A landscape with many valleys, sampled at points; each row gives a point and its height.
From any point a ball rolls to the lowest of the 4 points nearest to it. It stops when none of these is lower. Distance is the straight distance between rows; heights are no part of it.
K923: 1.26,0.99,-0.91,-1.39,-1.04,1.89,2.57,-0.36,0.95,0.62,0.22,-1.73,3.38,-1.24,0.54,3.69,1.16,-1.46,0.12,-0.61,0.72,-2.03,-2.29,2.36,-1.13,2.70  height 46.5
K403: 1.19,-0.14,-1.04,-1.32,0.11,2.83,1.11,-0.25,0.70,-0.12,0.76,-0.83,3.14,-0.30,1.75,3.67,-0.55,-1.06,-0.51,-0.90,-0.11,-1.53,-0.88,1.12,-1.20,1.62  height 33.1
K955: 0.92,1.62,-0.12,0.76,-0.55,-2.86,0.69,0.44,-0.11,0.20,-0.09,-0.95,-1.22,-0.53,-1.53,-2.12,-0.58,1.09,-0.76,-0.02,-0.65,0.56,0.30,1.24,0.65,-1.12  height 42.5
K67: -0.35,1.38,0.41,-0.24,-1.36,-1.34,-0.85,-0.19,0.83,-0.15,0.47,1.71,1.09,0.33,0.13,1.44,1.41,-1.08,0.94,-1.48,2.92,0.91,0.22,-0.09,-0.69,0.53  height 24.4
K760: 0.25,-4.24,-1.67,0.92,3.15,2.33,1.48,-0.38,-1.19,0.13,-1.59,-2.18,-0.70,-0.74,1.17,-3.33,-4.49,2.76,-0.01,2.49,-3.67,-1.68,3.31,-2.44,-0.70,-0.33  height 44.0
K77: 1.52,1.02,-1.10,-0.63,-1.78,0.76,2.39,0.06,0.76,0.34,0.78,-1.92,3.30,-1.11,0.73,3.54,0.78,-0.93,-0.60,-0.56,0.99,-2.10,-3.54,4.19,-0.30,2.13  height 51.9
K418: 1.42,2.60,-0.71,0.37,-2.10,-0.51,-0.13,0.37,-0.02,0.31,1.16,-1.04,1.15,-0.28,-1.64,1.32,0.19,0.46,-0.03,-0.76,1.55,-0.23,-1.91,3.03,-0.06,2.00  height 61.8
K276: 1.53,-2.22,-1.64,-1.69,0.57,3.06,1.88,0.07,1.33,0.62,0.02,-0.70,3.37,-0.03,2.00,3.48,-0.65,-1.13,-0.14,-0.45,0.01,-2.51,0.01,0.68,-1.34,1.92  height 29.7
K667: -2.09,-0.99,0.08,-0.35,1.55,-0.03,-0.94,-1.43,0.45,-0.36,-1.56,3.30,-0.43,1.18,0.62,0.05,1.32,-0.87,0.89,-1.35,0.63,1.66,1.07,-3.06,-0.86,-0.69  height 49.2
K162: -2.58,2.82,2.87,-0.17,-0.86,-1.88,-1.91,-1.30,1.18,-0.75,-0.64,3.48,-0.46,1.55,0.36,1.47,4.37,-2.11,0.22,-0.71,2.92,1.28,-1.77,0.38,-1.48,-0.11  height 52.5
K679: -1.88,-1.07,1.32,-1.31,1.74,0.29,-1.26,-0.39,-0.87,0.02,-1.19,3.09,-2.61,1.61,0.93,-1.64,1.58,0.43,-0.34,-0.25,0.93,2.75,1.47,-3.20,-0.05,-1.39  height 2.4
K223: -0.83,-3.74,-1.61,-1.27,2.86,1.46,0.35,-0.45,-1.20,0.09,-0.96,0.63,-0.56,1.31,0.18,-2.59,-2.98,1.61,-0.44,1.04,-2.18,0.32,2.64,-4.03,-0.01,0.73  height 36.6
K64: -1.31,4.66,2.71,0.27,-4.21,-3.05,-1.20,-0.14,0.32,-0.25,0.23,1.15,-0.69,0.40,-0.96,1.21,4.38,-1.60,-0.22,-0.55,3.51,1.44,-2.35,2.54,-0.92,0.73  height 84.4
K173: -0.22,-3.44,-0.88,-1.31,3.22,0.40,0.07,0.29,-0.80,0.16,-0.87,1.03,-2.71,1.86,-1.08,-3.14,-1.07,1.61,-0.45,1.10,-2.34,0.71,1.42,-3.94,-0.20,-0.84  height 49.1
K61: 0.58,-1.55,0.44,1.49,2.14,-1.18,0.51,0.59,-1.72,1.02,0.33,-1.77,-4.06,0.27,-1.42,-3.84,-1.81,2.35,-0.93,1.87,-2.81,0.56,2.24,-2.31,1.98,-3.23  height 44.7
K841: 2.58,-3.40,-2.13,1.36,1.95,0.47,0.34,1.42,-1.37,0.89,0.37,-3.15,-3.14,-1.18,0.13,-4.09,-4.23,2.23,-0.73,2.81,-3.81,-1.30,3.21,-1.21,2.48,-0.85  height 43.6
K304: -0.02,-3.10,-1.81,1.51,1.73,1.94,0.55,-0.24,-0.91,-0.08,-1.77,-1.36,-0.38,-0.82,0.79,-2.70,-4.30,1.60,-0.25,1.50,-3.78,-1.79,2.60,-1.50,-0.25,-0.38  height 34.5
K104: 0.87,1.96,-0.58,0.09,-2.81,0.25,0.16,-0.01,0.97,1.06,2.14,-0.09,1.77,-1.31,0.01,2.90,2.51,-2.40,0.70,-1.52,3.56,0.33,-3.20,3.64,-0.65,2.65  height 64.7
K766: -0.48,1.25,0.16,-0.93,-1.15,0.01,-0.45,-0.53,2.92,-0.66,0.37,3.03,3.15,1.52,0.55,3.20,3.19,-4.96,1.82,-2.29,2.55,-0.02,-4.25,1.36,-1.27,3.05  height 72.4
K50: 0.43,4.57,2.50,0.77,-5.02,-2.63,-0.14,0.15,0.39,-0.04,0.88,1.15,-0.11,0.57,-0.29,2.95,3.93,-2.85,0.87,-1.23,4.09,2.04,-3.26,4.17,-1.03,1.62  height 86.0
K707: -0.64,3.44,2.18,-0.20,-3.11,-3.12,-1.07,0.49,0.45,-0.24,-0.01,1.63,-0.05,0.92,-0.26,2.32,3.74,-2.56,1.15,-1.01,3.61,1.91,-1.96,2.30,-1.28,1.53  height 84.5
K193: 2.36,-1.24,-1.47,-0.66,0.59,1.39,3.68,0.85,1.17,1.14,-0.36,-2.73,3.95,-1.03,2.28,3.47,-2.19,0.09,1.33,-0.77,-0.75,-3.48,0.02,1.66,-0.24,1.71  height 27.1
K568: -1.21,-2.21,-0.13,-2.40,2.57,0.44,-1.59,-0.45,-0.53,-0.52,-0.54,2.82,-2.09,1.38,0.60,-1.43,0.17,0.87,0.89,-0.05,-0.08,1.88,2.44,-3.20,0.41,-1.27  height 8.6
K228: 1.28,1.54,-0.51,-1.38,-2.74,0.46,2.16,0.24,0.93,1.17,1.68,-1.71,3.08,-1.28,0.56,3.52,1.20,-1.54,0.11,-1.46,2.33,-0.99,-3.25,3.71,-0.62,2.71  height 55.6
K753: 3.30,0.60,-1.84,2.17,-0.74,1.09,2.87,-0.13,0.16,1.41,0.18,-4.48,1.87,-2.46,1.16,1.64,-2.54,1.11,0.50,0.08,0.21,-3.07,-0.27,3.21,-0.39,-0.38  height 48.0
K259: 1.86,0.77,-0.83,1.95,-1.04,-1.10,0.84,-0.14,-1.44,1.72,0.07,-2.24,0.11,-1.86,-0.58,-2.45,-1.67,2.02,-0.02,0.17,-1.31,-1.12,0.86,1.11,1.27,-0.87  height 70.0
K526: -0.97,-2.30,-1.22,-1.63,2.44,0.98,-1.15,-0.71,-0.88,-0.13,-0.65,2.08,-0.34,0.48,0.66,-0.73,-0.93,1.32,0.12,0.83,-1.23,0.15,2.40,-3.30,-0.54,1.20  height 19.1
K448: -2.55,2.37,3.29,-0.24,-1.95,-1.46,-1.75,0.62,-0.42,-0.63,-1.02,1.88,-2.43,0.82,0.13,-1.55,3.73,-0.54,-1.00,0.78,1.80,2.78,-1.34,0.21,0.05,-1.95  height 37.8
K37: -0.26,2.62,0.83,-0.98,-2.14,-0.81,-0.13,-1.08,2.47,-0.02,-0.33,2.33,2.42,1.22,0.79,2.89,3.77,-4.33,1.59,-3.38,3.19,-0.04,-4.07,1.33,-0.64,2.98  height 75.2
K865: 1.33,0.61,-1.80,2.45,-0.33,1.13,1.04,-0.48,-0.10,-0.17,-0.45,-3.23,1.29,-1.38,0.00,0.66,-2.24,0.10,-0.47,0.10,-0.75,-1.58,0.61,1.07,0.21,0.28  height 40.5
K737: 0.44,-0.20,-1.04,-0.97,-0.47,2.29,0.83,-0.79,1.52,0.97,0.22,0.22,3.21,-1.27,2.12,2.83,1.55,-1.39,0.80,-1.34,1.32,-1.76,-1.74,0.86,-1.16,2.19  height 8.0
K621: 1.06,2.66,0.53,0.08,-2.77,-0.22,-0.11,-0.07,0.50,0.05,1.36,1.20,1.52,0.35,0.13,2.56,2.75,-2.77,1.33,-1.98,3.86,0.68,-1.80,2.32,-0.42,2.27  height 74.1
K528: -1.05,-3.21,-2.07,0.63,2.32,2.37,0.68,0.57,-0.77,-1.00,-1.46,-1.33,0.67,0.40,1.21,-1.72,-4.66,1.66,-0.73,1.53,-2.55,-1.47,2.20,-2.74,-0.42,0.46  height 48.5
K850: -0.10,0.56,0.81,-0.65,0.60,-1.50,-0.29,0.88,-0.39,0.55,-0.18,-0.25,-1.29,-0.39,-1.74,-1.96,0.04,1.89,-0.97,0.34,-1.40,0.82,-0.12,0.54,0.45,-1.72  height 31.9
K786: 0.72,-0.84,-1.62,1.84,0.04,1.74,1.00,-0.44,-0.03,-0.61,-0.75,-2.66,1.68,-0.71,1.20,0.98,-3.98,0.45,-0.07,0.31,-1.10,-2.06,1.87,0.19,0.00,-0.01  height 20.1
K311: 1.55,1.59,-0.42,-0.16,-2.19,0.48,0.36,0.48,0.57,-0.27,1.56,-0.09,1.67,-0.61,-0.58,2.54,1.26,-1.74,0.61,-1.06,2.62,-0.56,-2.61,3.04,-0.34,2.57  height 53.2
K94: 0.38,-0.02,-1.89,0.70,-0.52,1.26,0.62,0.30,-0.03,0.21,0.01,-2.20,2.12,-0.72,-0.28,-0.12,-2.16,0.57,-0.29,-0.14,-0.90,-2.25,0.33,0.76,-0.31,0.76  height 44.2
K882: -2.40,0.12,2.14,1.04,0.33,-1.22,-2.62,0.43,-0.78,0.01,1.71,-0.39,-5.00,1.29,-2.17,-3.29,0.19,1.46,-1.43,2.98,-1.52,1.92,0.15,-1.02,2.20,-3.66  height 45.4
K962: 1.35,0.77,-0.84,-1.59,-1.42,1.46,0.74,-0.74,1.24,0.01,0.76,-0.44,2.70,-1.32,0.73,2.46,1.90,-1.55,0.26,-1.07,1.54,-0.71,-1.79,2.00,-0.77,2.62  height 32.9
K348: -3.36,-2.17,2.03,-0.21,1.53,0.50,-2.34,-0.59,-0.65,-1.57,-0.75,3.35,-3.21,2.94,1.22,-1.49,1.56,-0.49,-0.83,1.14,0.13,3.71,1.17,-4.35,0.72,-2.88  height 11.3
K216: -1.82,2.34,2.79,0.06,-3.03,-2.43,-1.44,0.30,-0.46,-0.50,-0.96,2.54,-1.06,-0.08,-0.37,0.10,3.58,-0.71,-0.54,-1.09,2.13,2.11,-1.76,1.22,0.10,-0.74  height 48.4
K834: -0.18,1.02,-0.84,-0.07,0.05,-0.67,-0.17,0.09,-0.36,0.21,0.04,-0.20,-0.34,-0.24,-2.02,-1.05,-0.73,1.38,-0.44,-0.12,-0.46,0.09,0.03,0.35,-0.38,0.05  height 44.1
K583: -0.39,1.81,1.03,-0.13,-1.26,-0.86,-0.21,-1.02,1.72,-0.67,0.33,2.40,2.15,1.38,0.52,2.47,3.02,-3.79,1.06,-2.36,2.32,0.28,-3.07,0.20,-0.93,2.67  height 75.6
K3: -4.20,0.52,3.22,1.28,-1.04,-2.08,-3.36,0.44,-1.34,-1.09,2.11,2.10,-5.36,0.83,-1.91,-3.74,1.45,1.23,-0.16,2.33,-0.71,3.65,-0.30,-2.35,1.52,-2.63  height 29.5
K465: -2.49,-1.20,1.46,-0.48,0.31,0.12,-1.25,0.69,-0.77,-0.80,-0.42,3.18,-3.29,0.74,0.40,-1.82,1.22,1.02,0.12,1.12,0.48,3.12,0.74,-1.94,1.32,-2.55  height 7.9
K510: -0.27,2.63,1.03,-0.40,-1.45,-1.45,-0.83,0.48,0.26,0.65,0.57,0.41,-0.30,-0.86,-1.52,0.04,1.04,0.79,-0.30,-0.49,1.65,1.38,-0.33,1.28,-0.38,0.33  height 42.4
K351: 0.24,0.67,-1.43,0.09,-0.05,-0.27,0.27,-0.13,-0.29,0.00,-0.35,-1.40,1.16,0.21,-1.09,-1.23,-1.30,0.95,-0.39,-0.17,-1.00,-0.55,1.13,0.56,0.12,0.33  height 55.3
K121: 1.40,-1.99,-1.02,0.86,1.37,-0.88,0.66,0.97,-1.00,0.72,-0.08,-1.53,-2.44,-0.05,-0.80,-4.05,-2.11,2.14,-0.06,1.11,-3.11,-0.32,2.22,-1.82,1.38,-1.84  height 49.3
K876: -0.43,-2.64,-2.12,-0.81,1.83,2.30,0.19,-0.23,-0.10,-0.99,-1.46,-0.78,0.59,0.86,0.01,-0.10,-2.78,0.63,-0.87,1.38,-1.68,-0.75,2.72,-2.70,-0.23,0.70  height 52.2
K994: -0.94,-0.31,-0.26,-0.71,0.87,0.81,-1.34,-1.24,0.43,-0.37,-0.03,2.90,0.81,-0.76,0.07,0.66,1.00,-1.65,0.94,-1.38,0.79,0.98,0.94,-1.26,-0.73,0.72  height 51.4
K379: -2.57,1.59,1.82,-0.98,0.22,-1.38,-1.77,-1.96,2.30,-1.10,-0.81,3.90,0.98,1.73,-0.15,2.11,3.11,-3.08,1.42,-1.45,2.15,1.20,-1.02,-1.49,-0.33,0.81  height 59.9
K743: 1.32,-0.99,-1.79,-0.27,0.11,1.75,2.34,0.36,0.53,-0.15,-0.26,-1.77,3.79,-0.52,1.59,3.05,-1.39,0.13,0.28,-0.78,-0.66,-2.88,0.46,1.40,-0.96,0.87  height 12.5
K919: 2.09,0.25,-1.92,-0.67,-0.82,1.61,4.77,-0.25,2.64,2.15,-0.93,-3.10,5.87,-1.62,1.49,4.08,-2.42,-1.20,1.53,-1.40,0.20,-3.36,-1.09,2.28,-0.61,2.36  height 41.2
K929: -1.26,-1.85,1.04,-1.53,1.82,0.57,-1.31,0.04,-0.58,0.03,-0.88,2.21,-1.64,0.79,-0.20,-1.43,0.37,1.05,0.11,0.01,-0.09,2.31,1.31,-2.79,-0.43,-1.54  height 7.1
K359: 0.38,-3.47,-0.83,1.22,3.21,-0.31,0.41,0.87,-1.34,0.69,0.03,-1.52,-2.79,1.59,-1.12,-3.81,-2.74,2.20,0.03,1.49,-3.40,0.46,2.67,-2.70,1.58,-1.98  height 53.5
K828: 0.89,-4.72,-1.30,1.23,3.58,2.26,0.91,0.13,-1.66,-0.35,-1.19,-1.88,-2.32,0.48,0.83,-4.02,-4.25,2.53,-0.04,2.24,-3.77,-1.01,3.00,-3.12,0.68,-0.35  height 62.3
K972: -1.17,1.09,2.34,-2.17,-1.19,-0.82,-1.23,-0.76,3.05,-0.84,0.51,4.07,2.21,1.56,-0.03,4.03,4.50,-3.90,1.67,-2.71,3.90,0.72,-4.47,0.94,-2.05,2.89  height 67.0
K829: -0.83,-2.95,-1.31,0.29,2.05,0.86,1.05,-0.36,-0.86,-0.55,-1.05,-1.08,-0.24,0.90,-0.29,-3.00,-2.63,1.43,0.48,1.35,-3.64,-0.82,2.65,-1.64,0.56,-0.41  height 42.6
K96: 1.32,-0.09,-0.45,1.62,0.14,-1.47,0.76,0.27,-1.69,1.42,0.07,-1.86,-2.01,-0.31,-0.42,-3.08,-1.58,1.37,-0.48,0.10,-2.23,-0.06,0.83,-0.06,1.62,-2.39  height 60.0
K682: 1.30,1.40,-0.79,-0.39,-0.97,0.88,0.26,-0.32,0.31,0.00,1.45,-1.14,2.34,-0.27,-0.81,1.67,-0.26,0.11,-0.36,-0.03,0.29,-0.62,-1.07,1.53,-0.64,1.34  height 59.0
K941: -0.10,3.23,1.86,0.52,-2.77,-2.22,-0.69,0.59,-0.06,0.68,0.55,0.70,0.51,-1.23,-0.53,1.52,2.72,-1.11,0.99,-1.45,3.63,1.60,-1.31,2.76,-0.96,1.35  height 65.5
K845: 0.41,-2.20,0.68,1.62,2.77,-0.98,0.11,1.33,-2.26,0.55,0.55,-2.08,-4.11,0.04,-1.30,-3.30,-2.39,1.79,-0.89,2.37,-2.85,0.66,3.01,-2.90,2.34,-4.00  height 39.0
K13: 1.10,0.99,-1.11,0.07,-1.41,1.25,2.48,-0.14,0.67,0.49,0.23,-2.79,4.02,-0.87,1.31,3.17,-0.94,-0.43,-0.95,-1.05,0.19,-2.15,-1.38,2.98,-0.63,1.81  height 43.2
K215: -2.58,1.35,2.23,-0.99,0.26,-1.59,-1.85,-1.14,0.61,-1.00,-0.80,3.94,-0.41,1.99,0.57,0.37,3.57,-1.43,-0.32,0.49,1.52,2.43,-0.95,-0.86,-1.48,-1.04  height 44.9
K28: 1.82,1.79,-0.87,1.43,-2.06,-0.08,1.12,-0.53,-0.22,0.26,0.75,-2.79,2.29,0.00,-1.37,1.98,-0.47,-0.61,-0.52,-0.49,1.32,-1.80,-2.61,3.76,0.13,1.31  height 59.4
K68: 0.20,1.52,-0.53,-0.65,-0.03,-0.11,-0.85,1.05,0.24,-0.57,0.26,1.57,0.89,-1.02,-0.71,0.43,-0.03,-0.40,0.81,-0.31,1.66,0.20,0.34,0.31,-0.90,1.15  height 9.7
K218: 3.04,0.44,-1.92,2.70,-0.79,2.01,1.44,-0.14,-0.85,2.41,0.57,-4.59,1.22,-2.55,0.29,0.67,-3.09,1.06,-0.28,1.25,-0.22,-3.15,0.88,3.46,0.55,0.12  height 59.1
K852: -0.98,4.06,2.82,-0.25,-1.55,-3.01,-1.00,-0.63,1.64,-0.89,-0.60,3.12,0.72,2.17,-0.80,2.64,4.41,-3.56,1.00,-1.80,3.54,1.16,-2.80,2.21,-1.05,1.93  height 69.6
K260: 2.25,0.21,-2.03,1.79,-0.39,0.13,1.13,0.58,-1.47,1.65,-0.84,-4.14,-0.64,-2.16,-0.15,-1.93,-2.86,2.05,-0.06,0.82,-2.18,-3.14,1.48,2.10,1.04,-0.50  height 66.9
K774: 1.62,1.68,-1.91,2.26,-1.92,0.83,1.62,-0.34,-0.36,-0.07,0.54,-2.95,1.84,-1.08,-0.89,0.98,-1.55,-0.07,-0.08,-0.58,-0.06,-2.14,-0.90,2.46,0.79,0.63  height 52.8
K901: 1.58,-1.54,-1.68,1.00,1.74,1.39,0.77,-0.57,-0.98,0.45,-0.74,-2.50,-0.58,-0.96,0.43,-2.66,-3.48,1.93,-0.46,1.73,-3.13,-1.69,2.37,-1.19,0.49,-0.57  height 14.5
K520: -2.78,0.15,1.75,-1.12,1.45,-1.58,-1.27,-1.14,0.25,-0.86,-1.37,3.81,-1.33,1.68,0.48,0.03,2.25,-1.67,0.33,-0.49,0.55,2.12,0.40,-1.91,-1.88,-0.26  height 47.4
K639: -1.83,-3.49,1.36,-1.28,2.58,0.61,-1.63,0.83,-0.86,-1.08,-0.50,1.94,-3.38,1.42,0.35,-2.25,0.27,1.70,-0.46,1.00,-1.55,3.27,1.32,-3.31,0.85,-2.66  height 19.3
K940: 0.16,0.45,-2.16,-0.98,-0.10,1.41,-0.38,-0.22,0.13,-0.30,0.88,-0.08,1.83,-0.58,-1.08,0.62,-0.75,-0.33,0.02,-0.20,-0.53,-0.59,0.20,-0.25,-0.15,1.23  height 43.9
K496: -1.40,-2.38,1.27,-0.03,3.14,-0.61,-0.92,0.59,-0.89,-0.47,0.11,-0.91,-3.09,1.71,-1.29,-2.40,-1.26,1.60,-0.26,1.71,-2.95,1.06,1.74,-3.29,1.70,-3.18  height 23.4
K299: 0.09,-1.45,-1.73,-1.39,1.55,1.94,-0.94,-0.65,0.24,-0.51,0.01,1.54,0.83,-0.28,0.49,0.42,-0.97,-0.47,-0.18,0.22,-0.40,-0.89,1.40,-1.54,-0.01,1.53  height 29.6
K58: -0.06,-0.29,0.04,-0.04,0.30,-1.09,0.29,0.24,-0.57,0.17,0.23,-0.47,-0.84,0.23,-1.62,-2.52,-1.03,0.90,-0.71,0.49,-1.90,-0.47,1.17,-0.80,0.51,-1.26  height 38.3
K164: -0.08,4.32,2.17,-0.16,-3.70,-1.92,-0.67,-0.62,1.59,-0.29,0.64,1.83,0.59,1.12,-0.13,3.40,4.23,-4.39,0.99,-2.30,4.27,1.51,-3.13,3.33,-1.09,2.19  height 80.5
K798: -2.54,0.58,2.69,-0.59,-0.54,-1.15,-1.74,0.24,-0.65,-1.01,-0.26,2.42,-2.51,0.85,0.32,-1.86,2.41,-0.84,-1.38,0.68,0.63,2.68,-1.13,-1.98,1.07,-2.65  height 41.5
K302: -2.67,-1.37,2.96,-0.15,0.24,0.10,-2.96,0.12,-1.38,-1.19,0.27,3.14,-4.32,2.43,-0.09,-2.23,1.65,0.35,-0.53,1.48,0.20,3.43,0.72,-4.46,1.63,-3.06  height 16.8
K298: -0.36,0.76,2.14,-0.03,-0.05,-1.82,-0.78,1.19,-0.16,-0.77,0.17,0.36,-2.15,-0.26,-1.29,-2.22,1.00,1.65,-0.91,0.51,-0.58,2.09,-0.41,0.59,0.12,-2.26  height 22.0
K165: 0.13,1.11,0.15,-0.86,-1.22,1.36,1.20,-1.21,2.41,0.86,-0.28,0.59,3.70,-1.35,2.22,3.72,2.66,-2.94,1.97,-2.81,1.53,-1.36,-2.63,2.20,-1.14,2.87  height 30.5
K939: -1.19,1.30,0.92,-0.55,-0.16,-1.46,-0.70,0.62,0.58,-0.19,-0.79,2.21,-1.70,-0.57,-1.05,-1.21,1.06,1.21,-0.07,-0.39,0.13,1.91,-0.25,0.37,-0.14,-1.05  height 29.2
K475: 1.68,-3.83,-1.29,1.21,2.71,1.13,0.33,1.39,-1.88,0.90,0.02,-2.39,-1.99,-0.45,0.70,-4.23,-3.66,1.67,-0.02,2.30,-3.89,-1.09,2.63,-2.82,1.89,-1.40  height 51.7
K466: 1.49,-0.23,-1.85,-0.05,-0.38,1.21,1.42,0.22,-0.11,-0.19,0.47,-2.15,3.34,-0.17,0.68,2.55,-1.21,-0.49,-0.54,-0.98,-0.64,-2.78,-0.78,1.42,-0.47,1.21  height 28.9
K566: 1.91,-2.13,-1.87,0.52,1.42,1.45,2.71,-0.28,0.51,-1.66,-0.69,-1.73,2.26,-0.75,1.09,1.71,-3.38,0.96,0.01,-0.08,-2.38,-3.17,2.07,-0.46,-1.00,0.20  height 35.5
K398: -1.31,-1.52,1.43,-1.18,1.91,-0.64,-1.52,1.69,-0.59,-0.50,0.83,0.89,-3.63,0.58,-0.48,-1.81,0.46,1.45,-0.78,0.53,-0.48,2.05,0.70,-1.57,0.78,-2.46  height 15.0
K137: -0.58,-1.84,1.40,-1.29,2.90,0.11,-0.58,0.46,-0.85,-0.64,0.21,1.12,-2.58,1.13,-0.84,-1.59,-0.37,1.63,-0.30,0.93,-1.16,1.76,0.79,-2.30,0.64,-2.50  height 13.7
K286: 0.45,0.32,0.41,0.24,1.63,-2.34,-0.16,0.36,-1.00,0.15,0.15,-1.00,-2.92,0.33,-1.14,-2.71,-0.79,1.32,-0.86,1.31,-1.98,0.34,0.55,-0.17,0.99,-2.63  height 42.7
K290: -0.08,1.33,-0.58,-0.12,-1.39,0.39,-0.86,0.23,0.43,0.01,0.88,0.64,0.91,-1.02,0.01,1.54,0.94,-1.27,1.19,-1.35,1.97,0.32,0.11,0.20,-0.23,1.37  height 36.9
K214: 0.47,-1.19,-1.05,-1.21,0.45,1.88,-1.22,-0.45,0.12,-0.82,0.18,0.48,2.32,-0.99,1.15,2.74,0.86,-2.35,0.55,-0.83,0.89,-1.35,-0.37,-0.52,-0.87,1.71  height 58.1
K770: -4.02,-0.21,3.17,1.11,-0.76,-0.70,-3.57,0.22,-2.12,-1.39,1.13,4.09,-5.40,3.23,-1.22,-3.33,2.42,0.60,0.35,2.05,-0.42,3.97,0.20,-4.35,2.29,-1.84  height 8.1
K331: -0.35,-0.34,0.18,-0.76,1.80,-1.14,-0.34,0.44,-0.24,-0.45,0.20,0.30,-1.93,0.37,-1.66,-2.32,-1.11,2.01,-0.53,0.36,-1.65,0.43,0.97,-1.78,0.55,-1.75  height 24.5
K334: -2.56,-2.57,1.37,-0.45,2.52,0.07,-2.26,0.73,-0.94,-0.76,1.32,1.92,-4.13,1.63,-1.04,-1.96,0.50,2.13,-0.79,2.01,-1.56,2.95,1.18,-3.16,1.59,-2.98  height 21.7
K838: -1.87,0.63,0.96,-0.54,-0.05,-0.96,-1.12,-0.66,-0.05,-0.48,-0.90,2.23,-0.82,-0.27,0.69,0.06,1.64,-0.40,0.89,-0.89,1.24,1.33,1.13,-1.47,-0.36,-0.50  height 49.7
K688: 2.76,0.39,-1.71,1.10,-0.79,0.60,3.77,-0.30,0.70,1.21,-0.10,-4.12,3.51,-1.06,1.80,2.60,-1.82,0.14,0.47,-0.88,-0.52,-2.62,-0.66,3.17,-0.14,0.38  height 41.9
K801: 1.64,0.37,-0.73,-1.88,-0.71,2.12,2.36,-0.24,2.75,2.29,-0.35,-1.51,4.68,-1.45,2.29,4.94,-0.22,-1.12,1.30,-0.59,0.82,-3.29,-1.20,1.66,-1.52,3.21  height 49.5
K47: 1.85,-2.63,-1.20,0.93,1.83,-0.25,0.64,0.31,-1.57,1.27,-0.24,-2.25,-2.04,-0.74,0.14,-3.58,-3.23,2.00,-0.44,1.94,-2.65,-1.00,2.25,-1.57,1.61,-1.51  height 36.5
K155: 0.10,-1.35,-1.89,0.88,1.18,1.47,0.47,-0.66,-0.60,-1.07,-0.91,-1.32,1.39,0.11,0.05,-0.26,-2.53,0.46,-0.06,0.33,-2.17,-1.64,1.25,-0.75,-0.70,0.29  height 40.1
K921: -0.54,-0.60,-0.07,-1.17,1.37,-0.60,-1.15,0.44,-0.54,-0.21,-0.04,1.85,-1.27,0.04,-0.68,-1.88,-0.30,1.89,-0.26,0.21,-0.50,1.42,0.60,-1.68,-0.04,-0.69  height 14.1
K984: 0.82,3.62,0.61,0.04,-1.48,-1.64,-0.34,0.26,0.11,0.01,0.98,-0.49,0.08,-0.90,-2.08,0.36,-0.10,1.31,-0.42,-0.55,2.00,0.59,-1.62,2.61,0.43,1.11  height 53.9
K273: -0.51,3.09,2.65,0.53,-2.82,-2.62,-1.22,0.50,0.83,0.44,-0.18,1.29,-0.98,-0.95,-0.64,-0.25,2.53,0.72,0.05,-0.31,2.10,1.67,-1.42,2.41,-0.63,0.53  height 45.6
K693: 0.89,-0.77,-1.16,-0.13,0.06,1.52,0.48,0.13,0.97,-0.81,0.42,-2.13,2.29,-0.20,0.17,2.05,-1.46,0.17,-1.11,0.02,-0.27,-2.39,0.13,0.50,-0.59,0.70  height 36.7
K944: -3.46,-0.42,2.08,-1.31,1.21,-0.56,-1.43,-1.27,-0.24,-1.76,-1.48,4.79,-2.14,3.16,1.41,-0.61,2.50,-1.54,-0.76,0.02,0.87,3.14,-0.94,-2.70,-0.20,-1.20  height 49.6
K435: -2.83,1.16,2.43,-1.26,-1.05,-1.23,-2.13,-0.16,0.49,-1.05,-0.49,3.61,-2.40,0.88,-0.21,-0.99,3.71,-1.40,-0.74,0.17,1.93,2.26,-1.27,-1.15,-0.17,-1.80  height 41.6
K548: 2.36,1.14,-1.73,2.09,-1.70,0.80,0.96,0.28,-0.42,1.22,0.44,-4.71,0.56,-2.26,-0.40,-0.02,-1.73,1.05,-0.76,0.33,-0.88,-3.09,0.81,3.05,0.74,-0.04  height 56.4
K422: 2.53,-0.91,-1.62,1.01,0.02,1.93,2.64,0.09,0.59,0.29,-0.17,-3.26,3.13,-1.54,1.33,2.13,-3.23,-0.21,-0.23,0.14,-1.16,-2.69,0.41,2.19,-0.06,-0.13  height 32.2
K446: -1.92,1.74,1.78,-1.53,-0.31,-1.38,-2.27,-1.45,2.30,-1.55,0.11,4.65,1.63,1.46,-0.27,3.61,3.61,-2.95,1.26,-2.64,3.49,1.10,-2.49,0.00,-1.21,1.11  height 63.2
K460: -0.20,-2.05,-2.20,0.18,1.31,1.87,0.41,0.22,0.37,-0.62,-0.62,-0.79,2.04,-0.55,1.03,1.92,-2.26,0.70,-0.43,0.65,-1.26,-2.32,1.57,-1.23,-1.01,0.54  height 43.7
K524: 0.57,0.42,-0.47,-0.13,-0.66,1.05,-1.41,-0.70,0.56,0.17,0.39,1.94,1.36,0.08,0.87,1.27,1.63,-1.90,1.18,-1.45,2.19,-0.22,-0.06,-0.04,-0.44,2.00  height 45.5
K747: 2.32,-0.98,-1.64,1.72,-0.18,-0.64,1.38,0.73,-1.51,1.04,-0.19,-2.66,-1.25,-2.03,-0.68,-3.81,-1.76,2.11,-1.12,1.17,-2.29,-0.88,2.41,0.19,1.68,-1.31  height 70.9
K360: 3.32,0.84,-0.89,2.70,-1.70,0.69,3.40,-1.05,0.24,1.96,0.02,-5.11,2.76,-2.89,0.81,2.40,-1.42,0.37,-0.10,0.23,0.81,-2.65,-1.35,5.44,0.18,-0.09  height 57.5
K171: 1.97,-1.65,-1.75,1.26,0.96,-1.41,0.52,1.88,-2.22,1.78,2.23,-3.19,-3.59,-1.25,-0.65,-4.06,-2.66,2.25,-0.75,1.83,-3.25,-0.27,2.74,-0.76,1.89,-1.62  height 25.2
K534: -1.00,1.38,3.05,0.40,-1.52,-2.51,-1.42,1.23,-0.14,-0.64,0.03,1.06,-1.82,-0.50,-0.72,-1.31,2.24,1.72,-1.35,-0.19,0.79,1.32,-1.60,1.03,0.18,-1.48  height 30.3

Call two points neighbours if one is among the 4 nearest of the other. Go from one point of each pair to the other, from neighbour to neighbour, staying as low as possible. Name the highest point that can't be avoided.
K298 / K68 | K510
K901 / K737 | K460
K679 / K901 | K829
K901 / K171 | K47

For each start below, name the point where the ball stops.
K37 | K298
K58 | K679
K96 | K679
K940 | K679
K583 | K298
K766 | K298
K845 | K679
K852 | K298
